Each row is a point on a landscape with many peaks, with its height.
A climber steps from a point to whichever of its 2 nearest points has the largest rise for the distance, and stops where none of them is higher. Distance is the straight distance between rows; heights are no part of it.
q_627 h=77: [-13 -28  11   9  31  35 -20  -1   1  26  24 -23  43  17  27 -23 -30 -24
  -2 -13   7 -17  21 -27 -28   7 -10 -13  24  13  -3 -10 -10  29   3   5
   0 -41]
q_622 h=456: [  1   9 -17 -23  23 -12  -8  -3  16   4  15  -7  22  -9   5  15 -20 -19
   8  -2  17   9 -27  18   9  12  50 -15 -33 -37 -31   5 -21  -7   0  21
  57  25]
q_179 h=138: [ 14 -16  14  12 -40  23  -4 -25  25 -26 -53  39  -8  -3  10  26  31  32
   7  14 -37  -2   3 -33  34  27  12  -8  19  16  15 -14  16   6 -18 -28
 -12  12]
q_908 h=67: [  2 -11  -1  -6  25  23 -27  -4  28   5  11   7  44   5  14   0 -19 -18
  12  13  11 -12 -13 -18  12  37  37 -38   2 -11 -34   6 -26  15 -13  -1
  58  -2]
q_101 h=359: [-27   2  13 -13  -3   9  14 -18 -29  18  44   5  -9  19 -34  13 -10 -25
  -7  -9   8 -20 -12  18 -13 -19 -19 -19   8  13 -21  16   5 -10  31  40
  -5  15]
q_607 h=257: [ 29  -2 -22  28  -1  47  16  22  43 -49 -33  15  -7 -22  34   6  38  23
   3   1  -9   5   6   2  29 -23 -18 -14  28   2  16  14   4  -1 -18 -15
 -25  -8]
q_464 h=188: [ 14 -34  30   9  -4  32 -40   7  16 -26  -5  36   9 -22 -11  16   5 -11
  20  40   0  -9  -3 -36   8  18   0 -48  21  20   4  31  10 -24  22  13
  40  22]
q_716 h=331: [ 23 -15  -4  12   1  25 -11  21  38 -28 -20  14   2 -39  -9   3  13   3
  13  29   5  11 -10 -24  21   6   9 -26  13 -20  10  25  -2 -21 -13  -6
  39  19]
q_14 h=305: [ 32 -21 -11  24  31  32 -15  32  49 -36 -14   0  17 -37   8 -13   8  -3
  20  18   7  19   2 -24  21  -1  25 -26  -2 -26   5  28 -14 -12  -2  -3
  50  -1]
q_580 h=276: [ 12  12  -8  20 -16  22  10  26  49 -41 -48  25 -16 -32   8   1  40  32
   0  10 -15   8   8  13  34 -19 -29  -8  39   7  17  14  18  -4 -37 -21
 -31  18]
q_476 h=80: [-10 -16  12  18  17   8  -9  -2 -21  39  22 -23  22  25  16 -29 -30  -5
 -11 -14   0 -11  21 -18 -39   1 -23   7  15  11  11 -12   3  21   5   2
 -16 -42]
q_255 h=203: [  6 -21  39  17 -22  20 -45  19   6  -8 -21  24 -17 -11 -13   3   8   2
  11  39  -3  -6   9 -19   7  13 -23 -18  36  38  36  25  24 -19  17  -6
  -3  15]
q_991 h=443: [ 14  -5  -2  23   1   0  -4   2   6 -20 -15   2 -19  -5  26   4  16  12
   2   4 -18  13   6  -8  28  -2   2  18  -5  -4  24   2  -2  -6  -1  -7
 -13 -10]
q_666 h=432: [-14  10  22  -6   0 -38 -13 -16 -36  45  22 -26  -7  15 -37 -27 -28 -20
  -9  -5   3 -12   2   5 -53   8  -4   1 -18  18  -5   4  -5  -2   8  -3
  18 -17]
q_110 h=316: [-11  -7  -2  -4  -5   6  26 -28 -23  -4  13  16   2  40  41  21   4   2
 -15 -27 -11 -13  -2  -1   8  -8   2  19  -4   4 -22 -20  -1  12  16  18
 -32  -9]
q_946 h=240: [-16 -21  33  26  29 -15 -28 -10 -21  16  21  -4  -4  11  13 -12 -21  -8
  -3  -7 -14  -6   6  -2 -14   5   5 -17 -14  11   6  23   8  -9  34  31
  21 -10]
q_671 h=386: [ 13  12 -15 -14  -3 -28   1  14  24  -6 -17 -13  -9 -42 -21  -7   4   3
   5  19  11  31  -6   3   7  -5  18  20 -14 -28  13  10 -12 -19 -26 -23
  24  18]
q_711 h=496: [ 18  25 -55 -43 -16 -17  32   4   9  -9  -3  -1  17 -16  13  10   4  22
   1   0  18  14 -20   4  13  10  19   8 -18 -35 -23 -32 -10  26 -41 -30
  -9   7]
q_721 h=520: [ -6  16 -20 -13 -16 -19  39 -13 -32  -6  18  -2 -21  13 -10  12   7   3
   1 -20   9   1 -10  26   2 -21   2  25 -18 -12 -16 -17  -4  -1  13   9
 -29  15]
q_53 h=465: [ 29  21 -66 -40   5 -16  25  21  15 -19   3 -13  35 -10  36  13  -4  12
   3 -11  28  23 -14   5  25   0  26  18 -50 -39 -15 -39 -18  18 -21 -12
 -10   6]
q_809 h=88: [-15  -1  10  12 -11  -6  12 -25 -33  24   3   3   2  37  17   7  -4   6
 -13 -18 -15  -8  21 -12 -22   6 -19  29  11  14   8 -33   3  18  -1  -3
 -44 -31]
q_169 h=572: [-12  20   7  22 -31   4  11  48   9 -16 -35  16 -44  11 -11   6  29  34
   2  -1 -11   6   9  51  28 -29 -42  33  24  10  37  10  33  -4  11   7
 -53  19]
q_909 h=380: [ -7   9  -2 -15   4 -29   2 -16 -16   3  14  -8 -13 -10 -17  11  -8 -22
   3  -4   8   7 -18  20  -3  -2  25  -2 -30 -13 -12   6 -12 -19  13  18
  30  27]
q_864 h=536: [ 28   7 -58 -25  31   4   8  31  32 -19   8 -19  38 -18  31   2 -11   1
  10  -7  32  25 -14   7  23  -6  30   4 -39 -50 -13 -22 -21   4  -8   2
  21   8]
q_280 h=144: [ 28 -14   5  27 -17  16 -11  -7  31 -36 -45  27 -11 -15  16  20  28  22
  12  18 -26  14   3 -28  41  13  16  -4   2   1  25   3   1  -7 -12 -17
   1   9]
q_814 h=303: [-14 -17   6  14   8  23   8 -14 -21   6  24   7   8  28  35   7  -4  -8
  -9 -18  -7 -14   2  -3  -4  -7 -11  -2  12   8  -7  -5   0   9  22  23
 -22 -19]
q_370 h=431: [ 10  18  -5   4   9 -41   4  26 -21  18  12 -39 -23  -7 -21 -48 -14   7
  -7  -5  16  10   7  19 -36 -22 -12  25 -26  -6  15   8   2 -11   4 -13
  -1 -18]
q_719 h=525: [ -6 -16  29  15 -45  12 -15  -5  -2 -17 -41  35 -34  16  12  34  27  26
   4  10 -33  -5   3   3  30   6  -9  20  15  29  25 -10  29  -9  25   0
 -30  21]
q_602 h=232: [-25  -8  26  -3  32 -27 -25 -19 -23  34  35 -16  14  14  -4 -18 -34 -25
  -9 -16   1 -16   0   6 -29  10  10 -22 -19  11 -19  17  -2   5  20  21
  32 -12]
q_142 h=73: [-15 -21  12  -6  27  36 -21 -19  14  19  13  -5  56  18  22  -2 -24 -32
   4  -5   8 -19  11 -30  -8  28  13 -22  23  10 -20 -13 -23  30 -12   0
  19 -23]
q_79 h=511: [-34   5  17 -25 -20 -18   9 -54 -29  29   4  10  12  22 -15  25  -4 -15
  -8  -7  -9 -12   5 -11 -21  25   4  14  11  14 -17 -33  -5  17 -18  -4
 -13  -3]
q_274 h=570: [  3  20 -30 -11 -18 -16  45   8 -14 -18   1  -2 -26  -1  -5   7  19  23
   3 -13   8  13   2  27  16 -34 -10  39 -11 -15   1 -18   6  -3   0  -5
 -48  14]
q_613 h=132: [ -5  -6   4 -12 -45  37  19 -28  22 -13 -47  34   0  -7  -3  24  32  34
   0   6 -40 -10   5 -27  23  20  -1  -8  44  12   2 -28  25  22 -28 -31
 -25  11]
q_196 h=371: [ -6  15 -14 -19  47 -39 -18  -4  -6  12  28 -25  27   9  24  -7 -30 -22
   7 -29  17  -1  -9  32  -1   7  46  -2 -55 -17 -35  -8 -22  10  11  19
  34   0]
q_11 h=600: [ 19  -8 -18   8 -18  53  16   3  46 -31 -31  30  10 -23  -5  12  27  20
   4  16  -2  -7 -11 -26  18  14  -6 -42  36 -13  -6   7   3   4 -36 -20
  13   5]
q_338 h=168: [ 25 -25  -2  30  -4  58   1   2  32 -46 -27  30   1 -10  26  26  31   7
  15  11 -16  -3  -7 -19  24   5   6 -30  19   2   5  13   2 -10   9   5
  14   2]
q_846 h=471: [ -1   5  -1   0 -23 -11   6 -11  -2 -10 -21  12 -27 -10  -3  12  22  19
   1  11 -16   7  -1  -3  23   9  -1  21   5  -1  12 -10   5  -4 -14 -17
 -13  13]
q_201 h=413: [-17   1   6 -18  -5  -1  -3 -10 -18  35  23 -19   3   5 -27 -13 -17 -20
 -11   9  13 -10   2 -12 -31   6 -17   4  21  12  -5   0  -5  11  -9 -12
  -3 -14]
q_374 h=693: [ 24  -4 -37   1 -11  52  18  18  53 -30 -24  22  26 -26  -7   9  14  18
   7  16  16  -5 -25 -23  12  17   4 -53  16 -42 -21   7  -6   3 -38  -8
  35   3]
q_829 h=196: [  3 -25  43  -4 -17   7 -53   2  -3  -8  -2  30 -13 -14 -22  13  -4  -7
  14  41   4  -8   2 -24   2  14 -12 -32  16  33  21  24  23 -30  27  13
  21  33]
q_172 h=72: [-23 -12  39  26  12   0  -8  -9 -37  46  29  -4   4  37  -9  -6 -29  -6
 -14 -17 -15 -16   9   4 -45  -8 -28 -15  11  20   9  11  23  -6  36  42
  -6 -15]
q_735 h=526: [ 18 -15 -18 -11  23  33 -10  35  36  -8  16 -18  21 -27   4 -36  -8 -12
   2  19  27 -11  -6 -17  -3  -2  -4 -25  23  -6 -17  25 -12  12 -17 -22
  33 -17]
q_547 h=612: [ -8  22   1  15 -16  -4  14  41   3  -5 -11   2 -37  -3 -18 -17  18  22
  -3   6   6   3   7  36   8 -30 -45  21  29   7  28  18  21  -8  -5  -3
 -43   9]
q_749 h=515: [ 11   9 -18   0  22 -34   3 -14   0 -19 -11 -14  -5  -3  14  23   4  -4
   0 -19 -16  33   6   5  20 -14  34  43 -55 -30  14 -20 -12 -18  11  16
   4   2]
q_397 h=593: [ 28 -10 -28   2  13  51   4  35  50 -30  -5   6  26 -37  -5 -12   9   0
   8  22  23  -6 -16 -21   6   3  -3 -45  26 -23 -19  25 -12   0 -27 -14
  41  -4]
q_933 h=598: [-16   0  35   8  -1 -44  -7 -38 -32   0   1  18 -16  15   0  21   1  -8
  -6 -24 -15  -4  -9  23  -1  -1  13   4 -39  12   0   5   7 -27  33  38
   6  23]
q_896 h=84: [ -8 -11  17  31  -5  23  -3  -2 -15  29  -5  -7  11  28  23  -8 -10   4
  -9 -11 -15  -6  27 -18 -28  -3 -33  14  33  20  29 -16   8  17  -2  -4
 -42 -44]
q_83 h=486: [ 11  39 -21   4  -5 -49  29  33 -18  -3  -3 -27 -27  -9 -30 -28   8  18
  -1 -18  20  27  14  42 -20 -42 -27  43 -29 -10  22  -8   4 -17  -1  -7
 -39  -1]
q_105 h=93: [ -2  13 -12   5 -12 -28  24 -10 -46  25  22  -7   3  35   5  -9  -9  15
 -10 -25   6  -6  16   3 -34  -3 -25  33 -13   8   0 -35   2  19   1  -7
 -46 -33]
q_955 h=186: [-15 -17  48  20 -23  25 -37   9  -5  27 -21   6  -1  10 -20   0  -5  -7
  -2  24 -12  -8  22 -23 -23  11 -38  -4  51  44  44  12  24  -4   7   0
 -22  -9]
q_739 h=482: [-11  13   1 -32 -39 -16   6 -19  -3  12 -10  12 -17 -20 -42  16  10  10
   2  27  -6   0 -13  -6   2  22   1   0  15   1  -4  -7   7   3 -28 -29
   8  25]
q_640 h=217: [ -7 -24  23 -15  29  -4 -50  10  18  22  23 -17  21  -7 -13 -32 -35 -27
   8  23   9 -13  -1 -23 -10  20  38 -29 -10   6 -26  36 -13  10   8  -5
  69  -5]
q_396 h=366: [-19  11  23 -29 -32   7 -13   6  -5  28   3   0 -21  -9 -69   5  -3 -13
  -7  33   7 -14  -1 -10 -13   4 -40  -5  36  36  12  20  20 -11  -1  -9
  -5  19]
q_461 h=62: [ -2  -2   1  16  11  20   7  41 -13  15  27 -17 -16   6  -9 -32  -9   4
  -8   3  12  -7   5  11 -21 -32 -41  -4  28   5  13  26  19  -5  20  12
 -22 -17]
q_718 h=463: [-10  22  29   4 -13 -53  -3 -25 -51  22   6  -8 -29  10 -51  -5 -12 -21
  -1 -19  -4  -5  -4  34 -40  -5  -1  -6 -43  18  -2   2  -3 -27  30  20
  11  17]
q_390 h=487: [ 12 -22 -18  -1  36  26 -19  25  20  -1  24 -27  29  -6  30 -45 -18 -11
   5   0  21 -11   6 -17  -4   4   2 -16   7  -1 -13   7 -14  26  -3 -19
  16 -31]
q_299 h=454: [ -5   7 -29 -35 -12  14  26 -19   2   4   8  12  19   8   9  22   0   1
  -5   1  10  -8 -24  -7  10  23  19 -11   7 -21 -36 -26 -10  23 -27  -7
   6  10]
q_149 h=297: [  0  21 -22  -9 -23   8  34  19  30 -27 -26  19 -15 -28  -4  -1  34  40
  -4   6  -6   6   1  19  31 -25 -31   5  35  -8  -1  -4  18   7 -39 -22
 -42  21]
q_528 h=389: [-28  11   8 -13  -7 -27  30 -46 -45  21  27  12   9  44  -4  18  -8 -15
 -12 -40   4 -21  -4  20 -21  -8   0  11 -14  10 -34 -18  -5  10  14  24
 -29  -1]
q_147 h=472: [  5  15 -15 -11 -12 -34  23 -24  -6 -22 -24   3 -24   3   0  37  22  12
  -1 -17 -23  24  -2  11  23 -10  27  51 -45 -22   1 -30  -2 -18   4   9
 -10  17]
q_642 h=683: [  4  16 -15   1   0  -4  19  38  10  -9   6  -8 -13 -17   1 -35   9  17
 -10   6  22   5   5  19   1 -34 -45  12  26   1  10  16   6   2 -20 -16
 -41  -3]
q_635 h=458: [ 18  27 -13  10   5 -44  21  44 -17   9  11 -30 -16  -1 -11 -53  -7  27
 -12 -12  24  14  12  31 -32 -38 -38  30 -20  -2  20   3  11  -5  -6 -13
 -35 -19]
q_68 h=262: [ -5 -33  22  21  49  -2 -41  16   7   1  18 -20   4 -10  14 -33 -23 -10
  12   7  -6   3  14 -15  -2   6  28 -25 -17  -1  -6  33  -1   1  29  13
  48 -13]
q_296 h=191: [ -7 -10  35   7 -21  13 -27  -2   9  16 -24   7  -2 -10 -21 -12   4  -2
  -1  30  -9  -5  18 -34  -9  20 -24  -1  46  33  31  10   9   4 -22 -31
 -13  -9]
q_938 h=114: [-37  -7  29  -6 -39  48  11  -5  -3  20 -25  11   3  10 -25  26  11   1
  -3   6 -19 -13  25 -12  -8  -4 -41   9  70  31  21 -19  25  15  -8   2
 -55   0]
q_577 h=464: [  0  16   7   2  14 -62 -17 -12 -28  17   6 -30 -15  -4 -18 -19 -18 -18
   4 -13   0  15   3  20 -33   4  30  15 -58  -5  -2  -1 -16 -14  13   1
  32  -6]
q_834 h=412: [ 17  23 -24 -18   6 -49  -1   6   9  -3  -8 -29  -5 -29  -7 -10  -2  -2
   7   7  13  34  -3   9  -6   1  29  35 -40 -29   5  -6 -23  -4 -24 -28
  20  -4]
q_972 h=397: [ -2   9 -27 -31  28  -9  -9   1  -1  12  36 -15  37  14  29  -3 -28 -19
   5 -13  29 -10 -20  19   2  17  31 -12 -25 -17 -43 -17 -24  20  -3   7
  27   3]
q_133 h=447: [-11  13  41  13  -6 -38 -10 -12 -50  45  15 -14 -20  26 -50 -20 -25 -10
 -10 -11  -9 -12   3  18 -55  -2 -19 -10 -21  27  10   7  14 -19  30  21
  10   0]
q_266 h=459: [ 17 -16 -30  -8  52  25 -28  30  24  -7  27 -23  48   7  48 -32 -23 -10
  19  -9  23 -12   6  -7  12  16  19 -22 -15  -5 -28 -12 -23  34   4 -10
  27 -23]
q_535 h=334: [ 10  -5 -20  -7  10  13  21 -20  -3 -24   6  12  12  34  64  24   4   4
 -11 -26 -11 -10  -6 -11  28  -2  18  11 -20  -6 -25 -24 -10  18   7  15
 -19 -14]
q_816 h=609: [  5  17 -18 -10  -7 -21  16  16   1  -3   2 -14 -19 -24 -10 -20   9  11
  -6  11  17  11  -2  13   0 -14 -17  19   5  -8   4   4  -4  -1 -24 -25
 -16   2]
q_208 h=211: [  0 -11  21  22 -26  35 -15  20  14 -14 -28  25 -21  -9  -3   9  26  11
   5  24 -12  -7   5  -1  17   2 -30  -9  48  27  29  17  24  -8   3 -10
 -23   9]
q_157 h=485: [ -5  23  13   8  15 -65   2 -24 -45  14   8 -18 -13   8 -22  -8 -15 -22
  -1 -38  -6   6  -2  40 -35  -8  23   5 -65  -2  -9  -5 -12 -19  26  25
  16   1]
q_756 h=357: [-15   3  16 -11  33 -41 -19 -17 -12   7  18 -13   5 -13  -9   0 -21 -31
   4 -16   5   6 -12  26  -8   0  38 -19 -47 -10 -16  21 -10 -19  26  31
  50  22]
q_9 h=545: [ 11 -17  12  11 -18  41 -11  -5  29 -15 -26  24   7 -19  -9   9  19   2
   8  28  -7  -8   1 -35  11  22 -10 -32  46  17  11  13   4   1 -21 -24
   6   5]
q_273 h=280: [ 15 -34   0  27  52  25 -29  37  30 -25   6 -20   9 -30  17 -30  -5  -7
  20  13   0  12  13 -18  10  -7  24 -23  -8 -11  -1  34  -5  -5  24   7
  46 -14]
q_252 h=355: [ 17   2 -38  -9   8   9  24  10  11 -25   4  -4   1 -14  24   6   9   9
   3  -3  11  14  -9   1  26 -14   7  11 -12 -30  -5 -11 -10  -1  -8   2
  -5   5]
q_804 h=347: [-14   3   9  -5  54 -41 -20 -17   1   0  15  -7  23   1  25   6 -17 -20
   4 -29  -1   7  -5  26  14   3  52 -10 -55 -18 -21  10 -13  -8  22  39
  43   6]
q_953 h=440: [ 11  23 -17 -13  10 -55  -2   4 -13   7  -1 -40 -13 -22 -22 -17 -11 -17
   6  -8  13  31   1  25 -27 -11  29  31 -52 -22   4  -5 -20 -16   3 -13
  23   0]
q_779 h=358: [ 24   1 -19   6   8   3   1  21  45 -28 -28   0   1 -44  -3   0  14  10
   5  15   5  33  -2 -10  28 -11  12   4  -2 -33  18  13  -7 -20 -26 -13
  21  16]
q_120 h=399: [-18   6  20 -25 -13   0  -6   7  -9  50  16 -29  -2   3 -54 -28 -22 -19
 -20  16  14 -15   9 -16 -48  -9 -35  10  28  27   6  15   7   2 -12 -15
  -6 -21]
q_71 h=512: [ -1  -3   4 -16 -28  14  -3  -8  18   1 -20  19  -4 -26 -30   7  13   9
   1  33  -5  -3  -7 -24  10  22 -10 -20  37   5   3   6   7   2 -34 -31
   8  17]
q_857 h=498: [  1  16   8  18 -24 -19  -1   2   4  -8 -35  10 -29  -5   5  -3  28  32
  -2  11 -25   7  17   1  19   6 -21  30  14  15  31  -8  10   6 -26 -33
 -38 -11]
q_992 h=500: [ 12   2 -13  -9  23 -15 -18  -2  31  -6 -11   3  28 -11   7  19 -13  -8
  14   4   4  28 -15  -4  25  19  61  -6 -41 -47 -12   0 -23 -14  -7  16
  60  24]
q_822 h=71: [ -4  -4   0 -15  10  -3 -20 -10   5  16  15  -8  17  -3  -1  -8 -18 -19
   5  16  10  -4 -11 -15  -2  30  26 -13   0  -5 -19   6 -21  11 -16 -15
  40  -4]
q_996 h=387: [ 27 -14 -17  17  14  46   2 -21  31 -34 -18  17  24  22  57  21  12   4
   4 -11 -15  -8   0 -27  34  19  28 -19  -6   0 -13 -12 -17  21  -7  -3
   7 -20]
q_910 h=488: [-18  15 -11 -34 -22 -17  16 -35 -19  18  10   4   3   6 -12  18   0  -5
  -4   3   1  -7 -10  -3  -9  23  11   8   5  -5 -25 -28  -9  21 -24 -19
  -4   3]
q_141 h=198: [ -6 -12  25  -9  -6   9 -25   6  13  23  -1 -12   5 -13 -30 -28 -11 -16
  -8  32   7  -9   8 -36 -20  13 -15  -5  36  24  11  24  -1   4 -21 -31
  12 -15]
q_734 h=110: [-28  -4  16  -8 -22  41  12  -1  -9  26   7  -2   4  13 -27   9  -3 -12
  -8   7   1 -13  16 -13 -20 -10 -45   3  58  22  11  -6  11  10  -6   6
 -40 -10]
q_999 h=180: [ 15 -36  24  20 -19  53 -23  -2  22 -38 -24  49   4 -11   4  35  24   1
  18  27 -12 -12  -5 -28  13  14  -4 -44  31  20   7  17  16 -19  20  11
  19  21]
q_709 h=381: [ 21  -1 -41 -17  15  38  10  -4  26 -18   1   8  50  25  54  11  -4   4
   2 -11  16 -13 -12 -17  26  28  26 -23  -9 -14 -35 -38 -22  32 -20  -7
   5 -12]
q_258 h=388: [ 15  -6 -37  -3  34   7  13  16   0 -23  24 -16  13  -1  44   0  -4  -2
   3 -19  14  13  -4   6  22 -20  13  10 -32 -27  -9 -13 -12   3  19  19
  -2  -5]
q_874 h=99: [-11  13   2  10 -20  -8  34   1 -46  40  24  -8   4  45 -20 -10 -15  14
  -9 -22   8  -9  19  11 -45 -18 -43  25  14  12  10 -26  15  13   8   4
 -58 -24]
q_487 h=523: [  5   9  10  31  -3 -32  -2  -1 -26  -1  -9  -4 -36  17   7   7   9  17
  -1 -11 -25  14   9  14   4 -11  -4  40 -32   0  31  -8  10 -19  23  15
 -19  -8]
q_807 h=125: [ -9  -8  -4 -12 -25  45  19 -24  16  -2 -24  20  12  -3   2  18  19   8
  -2   6 -15 -10   5 -28   7  17  -9 -12  49   7  -3 -21   6  23 -30 -24
 -23  -3]
q_34 h=522: [ -6  15  10  19 -31   9   1  18  21 -14 -47  23 -28  -3   6   1  34  35
  -3   8 -28   0  17  16  26  -6 -37  16  41  26  30  -1  25  12 -22 -29
 -54  -1]
q_751 h=476: [ -3  22 -26 -27  -8 -31  38 -24 -27  -7  15  -3  -5   9  -6  24   0 -12
   1 -30  13   7 -21  36   1 -18  29  18 -42 -22 -34 -21 -16  -4  11  19
  -7  26]
q_195 h=415: [ 23 -14 -14  26  19  22  -3  -2  15 -30  -7   2   2   6  53  10   9   3
   3  -6 -19   6   5 -17  33  -1  18   2 -15  -8   7  -2 -13   5   6   2
  -2 -21]
q_242 h=83: [ -3   2   3  12  -1 -17  -2 -19 -22  11   5  -4  -9  16  18  -4  -2   4
  -6  -6 -11  -3   9 -11  -5  13  -4  23  -6   5   8 -16  -6  11  -6 -11
 -18 -25]
q_137 h=418: [ 12   6 -43 -31   7  15  12   7  12  -1  16  -5  36   1  28   2 -11  -1
   2   3  29  -4 -20  -5  12  20  16 -14  -5 -23 -32 -25 -20  27 -24 -16
   8  -1]
q_579 h=78: [ -5  -1  12   0  -2 -22 -14 -21 -13   9   6  -1  -6   0  -3  -2  -5  -8
   2  12  -4   1  -4 -13   0  22  14   6  -8   3   1   0 -11   0  -6 -11
  17   1]
q_84 h=327: [  6 -10   6  10   1  39  -5  36  21 -19  -1   7 -14 -27 -15 -10  16  -6
   2  28   6  -8  -2  -6   6 -11 -31 -21  45  11  10  37  11 -16   0  -2
   6   3]
q_446 h=382: [-17  22  28 -14 -28 -11  -7  19 -14  39  -2 -15 -27   6 -71 -25  -7  -2
 -14  22   8 -11   7   6 -34  -6 -48  12  27  34  23  20  20  -9  -5 -14
 -15  -2]
q_531 h=324: [ 15   7 -36  -8  -8  20  33  17  28 -31 -14  11  -6 -30   6   7  25  23
   1   5   7  12 -10   5  30 -20 -10   1  14 -29  -1  -2   2  -5 -25  -9
 -13  17]
q_357 h=407: [-18  24  -9 -33 -12 -31  26 -36 -40  22  30  -2   7  22 -21  15 -14 -26
  -5 -25  16 -12 -17  29 -27   2  12   0 -20   2 -42 -17 -17  14   2   8
  -9   9]
q_316 h=602: [  7  -4   7  -3  -8 -31 -15 -24   9 -21 -30  17  -9 -15  -7  36  12   3
   9   5 -16  33  -2  -8  27   6  37  23 -40 -19  20 -10  -1 -36  10  13
  25  40]
q_177 h=552: [ 10  21 -40 -34 -10 -20  25  12   3   0  13 -13   6 -23   1 -13   1   9
  -4   7  30   8 -12   8  -2  -5  -7  11  -3 -17 -14 -12 -11  20 -35 -36
 -17   1]
q_75 h=558: [ -8   2  26  24  13 -42  -2 -19 -33  -4  -2   3 -22  16   0  16   0  -3
  -4 -37 -23  14   2  33  -3 -24  14  17 -52  -1  15   3  15 -36  51  53
  -2  18]
q_581 h=251: [ -2 -21  15  25  39  -8 -30  -6  -3   0  17  -8   8   6  34 -11 -15  -9
   5  -5 -14   3   7 -10  11  13  24 -12 -22  -1  -1  14 -10   3  21  16
  26 -17]
q_230 h=524: [ -5  36 -17  -5 -27 -34  38  16 -20  -4  -2  -7 -36  -3 -35 -11  19  23
   3  -9  13  12   7  43  -5 -29 -28  38  -6  -4   8 -12   8  -3  -9 -13
 -49  10]
q_293 h=119: [-27 -17  18 -10 -35  46  20 -30  -2   6 -23  21   7  17   2  32  16   4
  -5  -3 -26 -14  14 -23   2   7 -12   6  52  21   0 -30  15  19  -8  -5
 -41   1]
q_362 h=104: [-19   6   6   8 -22  15  22   9 -23  25   9  -1  -7  26 -12  -6   0  11
 -10  -5   2 -10  17   6 -19 -17 -46  18  41  16  17 -11  16  11   0  -3
 -57 -17]
q_265 h=551: [ 16  -7  -7   1  -1  -7  -8 -12  28 -21 -26  17   9 -17   1  27   6   6
  10  12  -8  27 -13 -19  34  18  44  -1 -28 -35   6  -3 -13 -21 -10   8
  41  29]
q_418 h=207: [  3 -22  19  -7  13   7 -36  17  17  16  11 -18   5 -18 -19 -40 -20 -19
  -1  32  10 -11   4 -32 -13  11  12 -16  13  14  -2  38  -5   2  -4 -22
  43 -13]
q_948 h=222: [  5 -13   5  26 -19  74   7  17  29 -27 -27  27  -1  -8   8  19  37   5
   5  13 -12 -15   7  -3   6 -11 -36 -29  67  28  13  16  17   1   1 -11
 -26  -5]
q_870 h=561: [-23   2  32  -9 -31 -29   1 -39 -34   5  -2  25 -27  18 -24  30   9  -3
  -4  -8 -13 -13 -10  19  -1   7  -1   8 -14  22  -3  -7  13 -22  27  22
  -7  36]
q_565 h=519: [  1   8  12  26  27 -53  -9 -16 -33   5   7 -16 -14  14   9  -3 -12   0
  -3 -32 -19  15   9  20 -14  -9  19  19 -60  -8  11  -4   1 -19  33  31
   8 -12]
q_241 h=373: [-35  -4  22  -6   4   5  16 -32 -34  29  40   7  17  37  -8  14 -18 -25
 -16 -27   3 -23  -1   9 -26 -13 -16  -9  11  14 -21  -2   1   7  22  38
 -19  -5]
q_658 h=414: [  5  12 -32 -26   9 -13  14   1   8  -6   7 -12   5 -23 -11  20  -6 -16
   7  -4  19  25 -24  21   5  -9  37   6 -29 -45 -14  -3 -16 -18   4  17
  34  33]
q_403 h=224: [-17  -7  29 -17  29 -33 -40 -11  -4  29  25 -18  13  -2 -13 -20 -36 -29
   2   5   6 -12  -5  -1 -20  20  32 -23 -26  10 -23  28 -10   1  13   5
  58   1]
q_276 h=76: [-17  -9  19  16  26 -16  -4 -14 -38  46  36 -19  20  37   6 -22 -37  -5
 -15 -30  -3 -15  12   2 -47  -1 -16  -2  -9  10  -4  -8   6  12  20  25
  -5 -31]
q_48 h=68: [ -8   3  14  26   0   0   9  14 -39  32  27 -10 -18  32 -16 -19 -17   7
 -10 -12  -2 -10   5  17 -34 -22 -33   2  11  11  15   8  22  -6  30  25
 -23 -13]
q_160 h=427: [  2 -10 -22  -7  40  18  -6   3   6  -9  32  -5  33  13  47  -5 -14 -13
   6 -14  15 -12  -8   2  16   9  20 -18 -15 -13 -32  -9 -19  19  10  17
  21 -11]
q_644 h=416: [ -2   0   8  -2  16 -32 -15  12 -20  35  24 -42 -10   3 -19 -53 -31  -8
  -8  -2  11  -7   5   3 -44  -4   3   7 -22   4  -1  12  -1   1   8 -13
  21 -24]
q_428 h=533: [-30  11  21 -26 -30 -30   5 -49 -34  23   8  15 -11  12 -37  29  -1 -18
  -6  -2  -8 -14 -11   9 -16  18   4   1  -3  19 -19 -11   0  -2   4   6
   1  23]
q_284 h=547: [ -4   4  17  27 -39   9  -7  28  10 -20 -49  23 -42   9   9  20  33  34
   2   8 -29   4  10  26  36 -10 -25  29  19  21  41   3  33  -4  13  -5
 -46  12]
q_720 h=436: [-16  20 -10 -34   2 -27  27 -34 -20   4  25   9  15  18   3  28  -8 -21
  -7 -31  17 -10 -30  37   1  -2  33  -7 -31 -13 -51  -8 -16   3   7  29
  11  24]
q_50 h=54: [  8 -14 -16   8  28  14   4  40  -6   3  36 -30   1  -8  19 -46 -15   3
  -5  -3  21  -3   6   1 -16 -27 -25  -6   7  -3   1  16   5   7  16   0
  -8 -25]
q_453 h=237: [ 18 -11 -17  19   1  60  17  24  27 -32  -6  11   5 -18  24  -4  27   6
   0   6   7 -10   3  -2   8 -18 -33 -25  51   8   3  14   5   8 -10 -13
 -24 -14]
q_546 h=559: [  5  -2  11  17   5 -32 -13 -14  -7 -16 -17   3 -22   0  11  21   9   4
   3  -4 -24  25   5  -1  21  -3  24  33 -41  -9  27  -6  -1 -28  19  18
   5   9]
q_375 h=361: [ 16  -6 -16  -4  23  30   7 -23  26 -29  -9  20  38  41  71  26   3   3
  -7 -24 -11 -15 -10 -16  38  20  38 -14 -21  -7 -37 -24 -21  21  -4  16
   8 -15]
q_707 h=348: [ -9   5  10 -10 -18  18  -4  29   7   4   3   2 -25 -18 -43  -6  12  -2
  -5  30   8 -10  -4   2   2  -9 -40  -9  44  19  12  32  16 -14  -4  -6
  -5  15]
q_796 h=155: [ 36 -13 -20  26  -1  40   8   3  48 -47 -40  22   7 -18  24  20  29  20
  10   5 -15  12  -4 -25  40   4  20 -17  -2 -20  11   3  -6  -6 -16  -6
  13   3]
q_657 h=489: [  4   6  13  32   7 -24  -7  27 -20   7  -5 -16 -37   2 -11 -22  -2  13
   0  -1  -8  16   9  19 -11 -17 -13  22 -16   0  42  16  17 -27  27  14
  -6  -2]

Where does a climber stop that starts at each point below?
q_996 | q_642
q_814 | q_274
q_338 | q_374
q_709 | q_933
q_579 | q_374
q_955 | q_374

Call two points neighbours if one is among the 2 nearest of the other. Go from one point of each pair to the other, from neighbour to neighbour, staying as high as possible. Name the lowest point that can't be avoided.
q_864 and q_642 | q_53
q_274 and q_316 | q_370
q_933 and q_316 | q_644
